Each row is a point on a tangle of strands that fork, close into loops and nearly touch. The rows are in no order.
Points whose rows are less than 9.09 apart are linked; no others are. Some points are linked to none.
(174): [ 0.38  3.78 -2.00  1.30 -2.78  1.60  2.36  1.24  2.96  0.79 -0.53 -1.63
 -2.80  0.33 -3.07 -1.66  0.61 -3.07 -2.16  3.87 -2.18  1.61 -4.87  3.72]
(702): [ 2.25  0.42 -2.22 -2.03 -0.30 -0.40  5.73 -3.06  7.41  0.84 -4.26  2.96
 -2.11 -0.71  1.15  1.27  2.88 -2.46 -0.22 -2.12  1.72 -2.19 -2.30  4.81]
(787): [-0.67  1.28 -0.68 -0.40  0.09  0.34 -3.50  2.59 -0.42  2.72  5.07 -3.36
 -0.43 -0.33  1.23 -1.39 -0.69 -0.33  0.20  2.62 -2.56  1.92 -0.50 -0.03]
(676): [ 2.43  3.26 -1.09  0.81 -2.10  0.84  3.28 -1.06  3.19 -0.36  0.06 -0.01
 -2.91  1.39 -2.83 -0.43 -1.54 -3.53 -0.15  3.02 -0.66 -0.42 -3.25  5.63]
(62): [-0.77  0.83  0.91  1.34 -1.17 -0.11 -3.12 -0.95 -3.75 -0.97  0.51  5.03
  0.18  2.88 -1.29  1.00 -1.07  0.66 -0.18  0.78  1.29  1.41  1.44 -1.35]
(658): [ 1.77 -0.12 -0.02  1.13 -0.14 -0.91 -2.36 -1.87 -2.21  0.25  3.17 -2.83
 -0.49  2.02 -1.93  0.05 -5.76 -1.21  1.27  0.14  0.33  0.51  0.47  2.85]
(1125): [-2.03 -0.53  1.59 -4.61 -1.86  1.03 -0.54  1.52  0.73  2.30 -2.23  3.88
  2.57  0.35  1.85  0.50  9.02  1.96 -0.71 -0.09 -0.66 -3.00  1.37 -3.20]
(1236): [ 1.98  1.69  3.01  5.82  0.16  1.11  0.61  0.25 -2.69 -1.06  2.11  0.60
 -0.50  3.61 -4.33 -0.94 -3.11 -1.65 -0.97  2.48  1.00  2.04  2.08 -0.19]
(864): [-1.43 -6.36  1.01 -2.15 -0.26 -1.56  1.14 -0.02 -3.24 -0.27 -3.80  2.14
  3.50  1.50  3.41  1.25  5.14  2.05  0.42 -2.61  1.80 -2.76  1.02 -5.55]
(64): [-3.27  3.75  0.31 -3.21 -2.70  4.40 -0.49  2.51 -2.25 -1.06 -2.17  0.29
  2.08  0.43 -1.15  0.54  5.76  3.19  1.22  1.77 -3.64  1.63 -0.37 -2.67]
(530): [ 2.84  0.64  3.02  4.66 -2.28  0.35 -1.96  0.29 -0.71  3.45  3.48 -2.83
 -3.01  2.32 -3.09 -3.05 -2.25 -7.09 -1.02  2.69  0.61 -0.36 -2.74  2.82]
(281): [-0.74 -0.22 -2.87  1.11 -1.43 -1.64 -2.69  1.05  0.53 -1.25 -1.32 -4.74
 -3.62 -4.12 -0.85 -1.31 -5.03 -1.94 -1.74 -2.09  2.08  0.21 -4.84  0.17]
(1212): [ 2.34  0.53 -1.87 -1.81 -2.18 -0.71  3.81  1.02  1.48 -0.89 -3.98  0.82
 -0.71  1.64 -1.12 -1.91  2.01 -0.64 -1.01 -0.59  1.46 -2.33 -1.40  1.65]
(97): [-0.31  5.36  0.91  0.00 -1.35  3.21  0.05 -0.17  0.75 -0.15  1.14  3.34
 -1.20  2.87 -2.44  0.11  2.57 -1.43  0.51  3.14 -2.36  3.16  0.83  3.81]
(1146): [ 0.34 -3.21  2.75  1.71  0.59 -0.26 -0.59 -5.74  3.53  2.67  3.80  1.44
 -1.38  2.86  0.45  1.97  1.68 -5.12  2.39 -0.59 -0.55  0.64  0.45  4.64]
(471): [ 0.86  6.72 -3.04 -1.75  0.49  1.61  2.01 -2.50  4.10 -2.65 -0.66  1.44
 -0.83 -1.97 -1.34  1.36 -4.20  1.08  0.78  0.53 -2.21  1.21  0.19  4.95]
(1256): [-4.54 -3.03 -0.26 -1.88 -1.23  2.59 -0.31  1.82 -3.75 -4.46 -6.41 -2.07
  1.64 -1.53 -0.58  2.23  3.92  3.76 -0.58 -2.51 -1.82  1.19 -0.74 -4.49]
(1153): [-0.83 -3.78  3.14  6.94 -1.28  1.37  0.92  1.01 -2.50 -1.40  0.02 -2.09
 -1.77  2.77 -2.57 -0.81  1.04 -4.12 -3.62  1.39 -0.43  3.76 -1.57 -1.19]
(77): [ 3.96  0.57 -1.53  1.60 -0.66 -0.51  2.78  1.46 -5.32 -4.12 -4.13 -2.52
  2.41  1.84 -4.10 -2.50 -3.72  2.71  0.22  0.07  0.25 -0.78 -0.31 -1.57]
(228): [-0.85  4.98 -3.70  0.12  1.06  0.29  0.63 -1.89  5.79 -0.33  0.77  1.47
 -2.83 -5.23  0.03  2.84 -5.27  0.31  0.66 -1.11  0.77 -0.49 -1.06  3.98]
(271): [-5.30  0.80 -3.19 -4.97  0.55  0.56 -1.12 -0.56  5.15 -1.32 -1.96 -1.20
 -1.17 -6.81  4.12  2.71 -0.75  3.63  0.74 -2.99 -0.52 -1.24 -1.56 -0.73]
(709): [ 1.05  2.25  1.18 -1.36  2.95  2.57 -0.05  1.27  0.71  0.74  4.57 -1.12
  2.84  1.66 -0.34  0.72 -1.36  1.92  3.62  1.77 -4.48  2.16  4.09  1.75]
(673): [-2.76 -2.32  0.76 -1.05  1.26  2.39  1.50  1.52 -8.13 -3.89 -2.37  0.87
  7.93  2.02  0.43  1.77  1.62  5.27  1.68  0.28 -2.49 -1.01  3.15 -6.71]
(467): [-3.58 -2.30  2.88  0.73  2.94  0.96 -3.01 -1.74  2.30 -0.39  1.64  1.85
 -0.41 -0.60  3.14  2.16  3.21  0.56 -0.26 -1.34 -0.08  4.21  3.84 -1.38]
(877): [ 0.23  6.90 -0.52 -3.73 -1.27  2.22 -2.90  1.60 -1.95  0.51  1.40  2.63
  2.23  0.88 -1.42 -0.11  0.54  3.42  1.52  3.22 -2.07 -0.18  1.98 -0.94]
(480): [ 0.80 -1.04  3.08  4.36 -2.35  0.59 -3.40 -1.52 -3.32  1.14  4.69 -2.98
 -2.82  4.29 -3.65 -1.63 -2.88 -6.30 -0.03  3.29 -0.33  1.88 -1.92  2.70]
(695): [ 0.92  1.74  1.22  0.98 -1.28  0.20 -0.76  0.73 -0.84  0.88  0.67  2.65
 -0.33  2.61 -1.64 -1.39  2.38 -0.29 -0.86  2.54  0.22  1.00 -0.29  1.03]
(645): [-3.56  2.18  0.61 -1.19 -0.35  3.72 -2.65 -0.24 -6.66 -2.08  0.45  3.80
  2.64  4.05 -1.68  2.86  2.11  2.37  2.76  2.31 -3.14  5.14  1.78 -1.91]
(534): [ 2.77 -3.35  0.04 -1.16 -0.65 -3.14 -3.10 -0.18 -4.97  3.53  3.71 -1.86
  1.76  3.34  1.57 -2.15 -1.18 -0.55  1.32 -0.56  1.10 -1.61  0.88 -1.30]
(411): [-2.77  3.95  0.79 -4.05  1.74  2.42 -1.98  3.07  0.80  1.32  3.18 -2.65
  2.04 -1.88  1.42  0.32  1.30  4.20  1.83  1.76 -4.83  0.04  2.65 -2.75]
(665): [ 4.21  2.32 -1.03 -5.20  0.16  1.27  4.21 -1.90 -1.60 -1.82 -1.34  0.98
  4.70  4.71  1.19  0.62  0.89  1.48  2.76  0.05 -2.51 -2.67  2.64  2.16]
(1070): [ 2.13  3.62 -4.03 -1.19  0.63 -2.59  0.69 -0.01  5.49  2.21  4.11  0.53
 -1.85 -3.41  1.93  0.30 -4.57 -2.78  0.51  1.94 -1.08 -3.94 -5.13  4.50]
(1046): [-2.14 -0.85  0.21 -0.31 -1.84  0.60 -2.72  1.11 -1.79  1.22  3.27 -4.52
 -2.56  1.64  0.23 -1.32 -1.16 -1.63  1.50  1.89 -2.95  3.07 -2.20  0.73]
(664): [-1.88  2.04 -0.77 -0.21 -1.79  1.48 -1.53 -6.98  0.14 -2.22 -2.91  5.23
 -1.44  2.90 -1.28  2.38  1.36 -1.87  0.29 -0.74  1.79  3.07 -1.66  3.73]
(296): [-0.49  5.11 -2.31  0.86 -2.36  1.18 -1.30  2.44  1.33  2.45  2.50 -0.48
 -3.85 -2.11 -1.55 -1.73 -1.02 -2.31 -2.08  4.16 -1.17  0.83 -5.30  2.18]
(410): [ 0.88 -1.93  1.60  1.07  1.83  0.47  1.92 -0.10  0.03 -1.45 -1.96  1.77
  0.63  1.06  0.32  1.04  0.97  2.00 -0.15 -1.59  0.92  0.39  2.86 -1.94]
(1017): [ 1.55  2.07 -1.50  1.54 -3.15 -1.52 -0.99  3.80  1.94  4.55  3.68 -0.57
 -3.05 -1.11 -0.07 -4.03  1.06 -4.00 -3.10  3.17  0.19 -0.77 -5.59  2.05]
(1005): [ 2.15 -1.89 -0.93 -0.54 -0.60 -3.61 -5.10  1.30 -1.88  6.82  5.17 -1.12
 -0.03  0.26  3.12 -3.72 -0.79 -1.39 -0.52  0.22  1.93 -2.08 -0.96 -1.53]
(701): [-3.92 -1.77  0.45  0.47  0.78  0.62 -4.04 -0.24  0.56 -0.88  0.01  0.47
 -1.96 -1.87  2.46  1.86  1.04  0.26 -0.75 -1.67  0.98  2.74  0.79 -1.34]
(1164): [ 2.31  1.87 -0.26  3.39  1.28 -1.63  1.22  3.24 -2.83 -2.05 -1.34 -1.98
  1.26 -1.68 -3.72 -2.55 -3.17  3.19 -1.35  0.99  0.70  0.14  0.91 -3.86]
(115): [ 0.73  0.16 -0.10 -1.18 -2.93  0.32 -1.29 -4.62  0.62  0.69 -0.58  2.84
 -1.42  4.72 -0.58  1.00  1.92 -4.29  1.25  1.29  1.29  0.24 -3.56  5.17]
(144): [-2.15  0.64 -1.07 -2.59  1.27  1.46  1.58  2.98  2.41 -1.96 -3.11 -2.52
  0.87 -4.43  0.43  0.90  0.51  4.77  0.03 -0.59 -0.94 -1.49  1.05 -2.56]
(855): [ 2.48  2.95 -2.19 -0.08 -2.31 -0.71  2.07 -1.48  4.16  2.51  1.49 -0.84
 -2.70 -0.04 -1.57 -1.17 -3.72 -4.85  0.95  1.38 -1.08 -3.57 -4.53  6.62]
(1227): [ 2.57  5.94 -2.24 -3.90  0.46 -0.57  1.00  2.39  2.18  1.81  2.59  0.53
  1.92 -2.42  1.28 -0.78 -2.83  2.56  1.97  1.43 -1.79 -4.26  0.24  0.74]
(1182): [-1.58 -1.93  0.25 -0.34  1.95 -0.09  1.67  2.77  0.35 -2.56 -3.22 -4.10
  0.78 -4.59  0.43 -1.13  0.61  3.96 -0.09 -2.04  0.25 -1.44  2.33 -6.02]
(730): [-1.60 -4.63  4.67  4.30  1.61  2.63  1.19  1.35  1.06  0.31  2.75 -4.53
 -1.79  1.02 -0.03  0.00  3.35 -3.63 -1.58  1.74 -3.94  4.41  1.50  0.39]
(1216): [ 0.34 -0.13  0.86  2.80  1.33  0.43  3.60  4.83  3.87  1.86  1.49 -4.58
 -1.15 -3.70  0.55 -4.17  2.69 -0.10 -3.43  1.48 -2.86  0.15 -0.73 -2.21]
(163): [-0.08  1.03  1.06 -2.35 -1.87 -1.13 -1.79  2.35  1.38  4.99  1.61  3.87
  0.27  0.86  1.92 -1.13  7.86 -0.38 -1.40  1.63 -0.50 -1.64  0.69 -0.85]
(139): [-3.38 -4.58  1.10 -0.62 -0.77 -0.26  0.44  2.72 -5.23 -2.58 -5.28 -0.40
  3.21 -0.35  0.02  0.73  4.03  2.81 -1.06 -1.61  0.58 -0.78  0.10 -6.61]
(811): [-0.24  1.92  0.62 -0.94  1.02 -0.83 -4.35  3.32 -0.73  5.84  6.41  0.31
  0.12 -1.60  2.57 -0.21  1.70  0.72  1.00  3.09 -1.77 -0.17  1.74 -1.10]
(16): [ 0.12 -5.90 -0.83 -0.67 -0.38 -2.24  1.59 -1.43  0.31 -2.53 -5.71 -2.54
 -1.33 -0.48  1.56  0.81 -2.70  0.06  0.41 -5.35  3.48 -1.21 -2.10 -0.16]
(1140): [ 2.54  0.73  0.48  3.77 -2.54 -1.21 -1.42  0.73  1.53  5.68  4.90 -1.09
 -2.70 -0.82 -0.15 -3.79 -1.00 -6.71 -2.46  3.93  1.07 -1.31 -4.10  3.16]
(762): [-0.39 -3.48 -0.06  1.29  3.07 -0.64  0.16  1.28 -3.48 -3.88 -2.64 -3.25
  1.55 -2.04 -0.13  0.38 -3.55  3.71  0.09 -2.30  0.07  0.61  2.11 -5.13]
(168): [ 0.10  1.24  0.01  1.54  1.74  1.56  2.99 -1.46 -0.87 -5.23 -4.21  1.45
  0.77 -1.17 -2.12  2.11 -3.09  2.80 -0.75 -2.23  2.07  1.27  2.43 -1.04]
(86): [-0.26 -2.63 -2.88 -1.05 -2.74 -2.58 -1.51  2.33 -1.88 -0.30 -3.15 -5.08
 -1.47 -1.57  0.76 -3.38 -3.12 -0.65 -1.42 -2.02  2.85 -1.58 -5.37 -1.83]
(171): [-3.95  0.04 -2.87 -1.24  1.55 -0.25 -1.59  0.02  6.29 -0.72  0.33 -1.32
 -2.61 -7.07  3.70  2.60 -2.36  1.34  0.58 -1.98 -0.76 -0.12 -1.67  0.60]
(150): [ 1.09 -1.08  0.51  0.83 -1.06  0.19 -0.03 -7.91  2.75  1.29  0.88  2.56
 -1.64  4.27 -0.27  1.34  1.32 -5.47  2.08  0.00  1.84 -0.47 -1.98  6.02]
(782): [ 0.95  3.22  0.29  3.59  2.98 -0.37  2.51  4.89  0.03 -2.30 -1.27 -4.01
  1.40 -4.60 -3.35 -3.78 -1.90  4.12 -3.32  2.48 -0.89 -0.42  2.07 -4.99]
(880): [-0.93 -4.97  0.77 -1.51 -2.20 -0.12 -3.53 -1.56 -3.68  1.05  3.09 -4.33
 -0.80  4.70  0.95 -0.38 -0.94 -4.09  2.07  0.33 -1.64  2.06 -2.79  1.83]
(2): [ 1.68 -4.32  0.64 -1.12  0.11 -1.72 -1.75 -1.45 -3.61  2.02  3.58 -3.62
  0.56  5.11  0.31  0.22 -3.15 -2.28  2.10 -0.23 -1.16 -0.10  0.30  1.06]
(1205): [-3.73 -5.30  2.37 -0.65  0.42 -0.33 -1.77 -0.12 -0.46 -0.83 -2.91  3.30
  0.33 -1.90  3.88  1.60  4.80  2.60 -0.58 -3.20  2.29 -0.74  2.58 -5.82]
(906): [ 4.78 -1.04  2.13  1.73  1.34 -5.28 -1.34  0.41 -1.58  5.71  2.30  4.99
  0.52 -0.59  1.28 -2.14  2.77 -0.47 -1.93 -0.41  4.30 -3.10  2.42 -2.09]
(253): [-0.05 -4.99  0.73 -4.34 -1.01 -1.63  2.13  0.00 -0.92  2.29 -2.58  2.97
  2.08  2.28  3.78  0.50  6.82  1.42  0.11 -2.86  1.01 -3.15  1.84 -3.36]
(633): [-2.32  2.44 -4.30 -1.57  2.40 -0.36 -0.85 -3.18  6.26 -1.77 -0.34  0.33
 -2.09 -6.12  2.96  3.06 -6.42  0.90  1.36 -2.97  0.73 -0.74 -1.40  2.67]
(1054): [ 2.82  2.68 -3.03 -2.39  0.53 -2.09  0.50  1.53  3.23  4.13  5.46 -1.62
 -0.01 -1.48  2.40 -0.60 -3.53 -1.17  1.34  1.84 -1.91 -3.87 -2.05  2.59]
(982): [ 0.81 -1.48  4.97  6.85  1.82  0.63 -2.62  0.35  1.32  3.91  6.78 -1.73
 -1.87 -0.63 -1.51 -0.47 -0.85 -5.79 -1.65  3.03 -0.57  2.02  1.87  1.40]
(1132): [-1.55 -5.14  1.83  7.17  0.99 -0.66  1.14 -0.29 -5.98 -1.68 -0.45  4.49
  2.13  4.17 -0.07  1.75  1.23 -0.24 -1.94  2.32  3.12  1.29  2.49 -4.26]
(433): [-1.67  3.44 -1.25  1.73  0.82  2.97  1.90 -3.89 -1.77 -6.59 -4.94  3.74
 -0.01 -0.14 -4.77  3.37 -4.37  1.84 -1.11 -1.89  1.71  3.65  0.78  1.08]
(938): [-2.79 -5.47 -0.32  2.79 -1.65 -0.70 -3.10 -3.39 -2.53 -3.46 -3.69 -1.00
 -3.31 -0.48 -1.10  2.02 -3.20 -0.47 -0.51 -4.13  4.45  2.96 -2.37 -0.23]
(983): [-1.56 -1.40  2.35  5.01  1.17 -0.45 -2.25 -1.39 -6.08 -1.11  1.58  7.72
  2.19  2.41 -0.46  2.59  0.41  2.75 -0.49  1.00  3.40  1.38  4.07 -3.38]
(392): [ 4.07  1.57  3.01  4.68  2.75 -1.12  4.13 -2.28  3.58 -0.44  0.51  2.36
 -1.44  0.57 -3.36  0.59 -3.98 -2.55 -1.09  0.32  2.27 -1.43  3.09  3.67]
(655): [ 0.41  1.35  1.24  2.56  2.64  0.15  3.41  5.08  2.77 -0.05 -0.58 -3.38
  0.57 -4.53 -1.12 -3.47  2.07  2.87 -2.56  2.16 -1.89 -0.93  1.09 -5.04]
(74): [-0.79 -0.27  0.37 -0.39  0.04  1.46  3.52  5.17  3.68  1.14  0.37 -4.31
 -1.89 -1.87  1.09 -2.69  4.03 -1.46 -2.89  2.13 -3.77  0.80 -2.81 -0.14]
(734): [-4.39 -3.87 -0.94 -0.31  0.04  1.68 -0.65  0.84 -3.09 -5.01 -4.75 -3.51
  0.32 -1.40  0.68  2.14  1.19  2.46  0.58 -3.65 -1.42  3.52 -1.20 -2.56]
(387): [ 2.01  2.00  1.49  3.57 -1.42  1.55  0.30 -4.76 -2.52 -1.59  0.33  1.03
 -1.20  4.63 -5.82  0.89 -4.75 -4.18  1.85  0.82  1.04  0.42 -0.15  4.78]
(399): [ 1.15  0.24  1.24 -1.84  2.89 -0.33 -2.62  1.32 -0.41  5.22  8.34 -0.41
  0.94  0.94  3.05  0.30  2.23 -0.54  2.52  2.53 -4.23  1.06  4.18  0.11]
(721): [ 2.09  2.76  0.40 -1.39 -0.41 -1.18 -0.27  2.67 -0.14  1.15 -1.20  1.33
  2.68 -1.46 -0.81 -2.35  1.81  2.45 -1.36 -0.09  1.65 -3.68  0.39 -3.21]
(53): [ 0.65 -4.12  1.20 -0.33  4.12 -0.99  0.88 -2.62 -2.20 -3.53 -0.70  1.42
  2.65  1.47  1.76  2.48 -2.67  2.87  2.19 -3.02  1.47  0.14  4.52 -1.74]
(142): [ 0.96 -3.87  3.19  1.48  2.09 -0.47  1.14 -1.91  1.68  1.89  2.92  0.75
  0.13  2.11  1.57  1.46  1.77 -1.98  1.32 -0.44 -0.71  1.42  2.56  2.40]
(964): [ 1.80  0.66  1.57  3.39 -0.11  0.11  2.47 -2.98  1.45 -1.72 -1.24  5.65
 -1.12  1.84 -2.96  1.97 -0.14 -2.74 -0.90 -0.28  3.08  0.86  1.37  4.18]
(594): [-3.30  1.11 -2.74 -0.77 -2.93  2.14 -1.71  1.81 -2.87 -3.03 -2.63 -4.55
 -1.14 -0.46 -2.04 -0.17 -0.94  1.35  0.39 -1.18 -2.46  3.62 -3.21  0.88]
(693): [ 0.72  2.58  1.09 -1.88  1.28  1.25 -2.34 -0.05 -1.11  3.01  5.43 -0.04
  1.73  4.34  0.07  0.16  1.01 -0.62  3.38  3.11 -4.40  2.18  3.08  2.50]
(338): [ 0.31 -1.59 -2.02 -4.21 -0.12 -0.35  1.05 -0.38  2.57  1.87  2.90 -2.31
  0.43  1.56  2.89 -0.33  1.30 -0.41  2.57 -0.59 -3.26 -1.06 -0.40  3.37]
(1173): [ 2.25 -0.23 -3.18 -6.08  0.26 -1.85  0.44 -5.20  4.61  2.71  0.90  3.09
  0.42 -0.01  4.16  1.33  0.58 -0.73  3.06 -3.26  1.10 -3.36 -1.64  4.77]
(548): [ 0.32 -3.76  1.79 -0.05  2.38 -1.24  0.81  1.05  1.45  2.61  1.71 -0.63
  1.00  0.69  2.73  0.18  3.25  0.19 -0.10 -0.81 -1.15 -0.57  3.53 -1.45]
(686): [ 0.88 -0.31  1.76  0.31 -0.51 -2.88 -1.56  1.40 -2.23  2.28 -0.55  4.63
  1.60  0.04  0.86 -1.43  3.29  1.90 -1.81 -0.31  3.18 -3.01  2.34 -3.37]
(813): [-2.52 -5.50 -1.78 -2.39  1.13 -1.14 -0.74 -1.38  1.13 -1.29 -2.64 -3.54
 -0.92 -2.13  3.54  1.31 -2.30  0.99  0.88 -5.13  1.61  0.34 -1.23 -0.59]
(1034): [-4.49  0.29 -1.98 -4.77  0.66  2.05  1.56  0.31  4.70 -3.24 -4.68 -2.86
  0.43 -6.25  1.86  1.79  0.50  4.07  0.44 -2.53 -1.40 -0.44  0.23 -1.71]
(832): [-0.29  1.46 -2.35 -1.06 -2.70 -0.57 -0.88  4.08  2.60  4.39  2.52 -1.14
 -2.07 -2.75  2.91 -2.93  3.45 -1.70 -2.50  2.15 -1.09 -2.88 -4.66  0.35]
(993): [ 1.64  1.53 -1.23 -1.24  0.07 -1.77 -1.72 -2.50 -0.04 -0.04  1.37  0.17
 -0.40  0.91 -0.07  0.31 -6.59 -1.51  2.36 -0.83  2.24 -0.56 -0.27  4.07]
(793): [-0.03  4.50 -0.89 -4.87  1.62  3.38 -0.36  0.19  0.85 -0.67  3.38 -1.67
  3.19 -0.17  1.03  2.09 -1.92  3.47  4.39  1.79 -6.14  1.53  3.64  0.44]
(579): [ 2.90  1.82 -2.99 -1.96 -0.01  0.57  4.60 -1.42 -3.35 -4.17 -3.85 -3.19
  3.03  2.18 -3.02 -0.39 -5.58  1.79  2.05 -2.15  0.29 -1.17  1.00  1.60]
(381): [-2.51  2.66 -0.67  0.09 -1.27  1.94 -1.80 -3.68 -0.19 -3.84 -3.48  4.65
 -1.77 -0.32 -1.17  2.79 -0.71  0.47  0.15 -1.81  2.29  3.86  0.25  1.39]
(672): [ 0.59  0.15 -1.62  2.35 -0.80  0.77  2.84 -4.91 -3.48 -5.23 -6.24  3.50
 -0.83  1.71 -4.86  1.93 -5.46 -0.94 -1.31 -3.14  3.94  1.44 -0.43  1.53]
(243): [-1.21 -4.53  0.70  1.62  4.05 -0.52  2.33 -0.94 -3.26 -4.65 -3.27  0.51
  2.85 -0.72  0.67  2.86 -3.79  3.97  0.35 -3.53  2.71 -0.03  4.23 -5.21]
(778): [-0.56  8.51 -2.17 -1.54 -1.44  3.39  1.78 -1.02  2.42 -1.69 -0.21  2.62
 -1.07  0.29 -3.33  1.05 -0.99  0.36  0.73  2.97 -1.98  1.97 -1.33  4.99]
(822): [ 2.28  1.40 -2.00 -4.13  0.87 -2.42 -2.19 -4.61  1.58  1.42  2.04  2.77
  1.29  0.51  3.00  1.47 -3.92 -0.51  3.84 -2.22  1.95 -2.00 -0.78  4.17]
(1067): [ 3.31 -0.07 -2.66 -4.38 -0.95 -1.20  3.59 -5.13  4.26  0.58 -3.45  4.00
  0.83  1.91  2.91 -0.27  2.78 -1.09  1.93 -2.60  2.34 -2.87 -2.27  4.90]
(1246): [ 1.41  6.81 -2.16 -5.96 -1.10  2.52  0.25  1.27  0.00 -0.84 -0.37  1.17
  3.20 -1.23 -0.98 -0.25 -1.15  3.80  0.99  1.02 -2.06 -3.25  1.47 -0.38]
(1076): [ 3.83  1.18  0.16 -1.35  0.64  0.94  4.82 -1.62 -1.45 -3.30 -1.46 -1.25
  2.46  3.31 -1.33  0.14 -3.03  1.57  2.28 -0.84 -1.27 -0.91  1.45  2.42]
(1222): [ 3.47  0.11 -0.34 -1.69  0.27 -5.30 -2.90  1.87 -1.24  7.01  4.53  1.34
  0.10 -1.20  2.59 -3.08  2.41 -1.17 -0.17  0.98  2.39 -2.91  0.17 -0.39]
(1131): [ 2.96  2.80  1.29  4.01  1.57 -0.50  2.77 -0.48  2.29 -0.72  0.93 -1.87
 -1.71 -0.58 -3.84 -1.55 -5.74 -0.43 -1.36  0.89  0.59 -0.67  0.61  2.58]
(347): [ 1.28  6.08  0.90 -2.07  0.50  0.30 -3.77  0.61 -0.85  3.82  3.53  5.69
  2.61 -0.47 -0.81  0.53  1.85  2.40  1.46  2.64  0.18 -1.04  3.61 -0.56]
(273): [ 3.09  1.42 -1.04 -2.92 -1.42 -1.01  2.20  2.76 -0.16  1.43 -1.65  0.10
  1.60  0.82  0.68 -2.74  3.50  1.20 -0.73  0.51  0.37 -4.80 -0.69 -1.53]
(733): [-2.58 -1.41 -0.25  3.89 -1.98 -0.44 -3.44 -0.12 -0.02 -1.72 -1.45 -1.45
 -3.19 -3.25 -1.72 -0.79 -3.04 -1.15 -2.43 -1.86  3.00  2.43 -3.00  0.01]
(524): [-4.92 -5.67 -0.80  2.20 -0.61  0.03 -1.45 -1.08 -3.57 -5.68 -5.33 -1.69
 -0.33 -0.15  0.44  3.40  0.06 -0.04 -0.07 -4.18  0.70  4.05 -2.27 -2.53]
(712): [-3.39 -3.87 -0.53 -1.88  0.48 -0.56 -3.76 -0.13  0.56 -0.32  1.25 -4.48
 -1.03 -2.89  3.51  1.01 -0.81  1.72  1.07 -3.01 -0.33  1.36 -0.20 -2.05]
(622): [-0.05  2.91 -0.47 -4.12 -0.67 -0.58 -2.00  0.08  1.18  4.10  2.74  4.72
  1.07  0.57  2.30  0.79  5.00  0.36  0.97  1.52 -0.85 -2.06  0.60  0.62]
(1143): [-0.48  1.66  1.66  1.75  2.11 -1.66 -0.73  4.57  1.23  1.81 -1.35 -2.53
  2.05 -6.57 -0.79 -3.73  2.58  3.66 -3.39  1.97 -0.02 -3.64  1.38 -7.93]
(88): [-2.08 -5.08  2.05  6.99 -0.51  0.72  0.87 -0.08 -5.54 -2.72 -1.01  0.93
  0.11  3.11 -2.33  0.70  1.29 -1.95 -2.14  1.64  1.02  4.03 -0.31 -2.68]
(80): [ 1.51 -2.53 -1.07  0.07 -2.59 -3.40  1.46  2.24 -2.16 -0.32 -4.67 -2.73
 -0.06 -0.58 -0.79 -3.39  0.25  0.41 -2.30 -1.52  4.22 -2.65 -2.89 -3.42]
(152): [-2.59 -4.75  2.87  2.52 -0.02  1.96  1.49  1.72  0.40 -0.84 -0.37 -4.01
 -2.30  1.53  0.28 -0.96  3.92 -2.60 -2.21  0.46 -2.34  4.33 -1.13 -0.12]
(863): [ 0.15 -3.09  4.83  4.69  3.74  1.62  2.60  1.34  2.72 -0.81  3.15 -3.93
 -1.17  0.84 -1.05  0.96  0.11 -1.23 -0.51  1.52 -3.93  3.32  4.66  0.08]
(551): [ 1.96 -0.29  0.92  3.74 -0.32 -0.21  1.97 -4.60  0.24 -3.60 -4.28  3.98
 -1.81  1.41 -3.29  2.03 -4.57 -2.13 -1.50 -2.76  5.51  0.03 -0.26  3.32]
(803): [-4.09 -6.97  2.89  1.05  2.16 -0.35 -0.36  0.05  0.57 -0.32 -0.64  2.34
  0.37 -0.26  3.31  2.97  5.83  0.49 -0.81 -3.01  1.22  2.19  2.39 -3.16]
(1090): [ 1.10  0.85  0.53  0.83  1.21 -3.34 -1.45  3.90 -0.52  1.23 -2.68 -0.85
  2.05 -4.32 -0.08 -3.71  1.05  3.53 -2.17 -0.25  3.49 -4.78  0.21 -7.09]
(614): [ 0.02  0.20 -0.18 -2.02 -3.03 -1.21 -0.91  3.46 -0.13  5.77  3.02  0.85
  0.03 -0.05  3.13 -4.08  8.09 -2.29 -2.17  2.95 -1.76 -1.67 -2.41 -1.92]
(129): [ 2.03 -0.71 -1.23 -0.23 -0.93  0.67  6.40 -0.10  4.95 -1.95 -6.11  0.61
 -2.46  0.15 -0.19 -0.39  1.96 -0.47 -1.63 -1.76  1.46 -0.58 -1.27  2.68]

A piece is two or more points that can be reached from each other along the links. Count, over all rows, the pieces, the separate loops (a circle has one, a figure eight two, a Y none), the forks (points with three links) and the tips (points with one).
pieces => 3
loops => 3
forks => 8
tips => 8

A fork is a point with three links, a tip a point with one. Leave the first point through the second and follow the links. Name the first fork or tip that comes.
(1173), (1067) => (721)
(1046), (787) => (411)
(1067), (1173) => (2)
(1054), (1227) => (163)
(622), (347) => (1017)
(271), (1034) => (410)

Name the points in between on the shortest way along the links from the first point to the second, in order.
(906), (811) => (1222) > (1005) > (534) > (2) > (880) > (1046) > (787)
(243), (1131) => (53) > (410) > (168) > (433) > (672) > (551) > (964) > (392)
(993), (793) => (658) > (2) > (880) > (1046) > (787) > (811) > (399) > (693) > (709)
(855), (813) => (676) > (174) > (296) > (1017) > (832) > (614) > (163) > (1125) > (253) > (864) > (1205) > (803) > (467) > (701) > (712)
(152), (778) => (1153) > (88) > (1132) > (983) > (62) > (695) > (97)
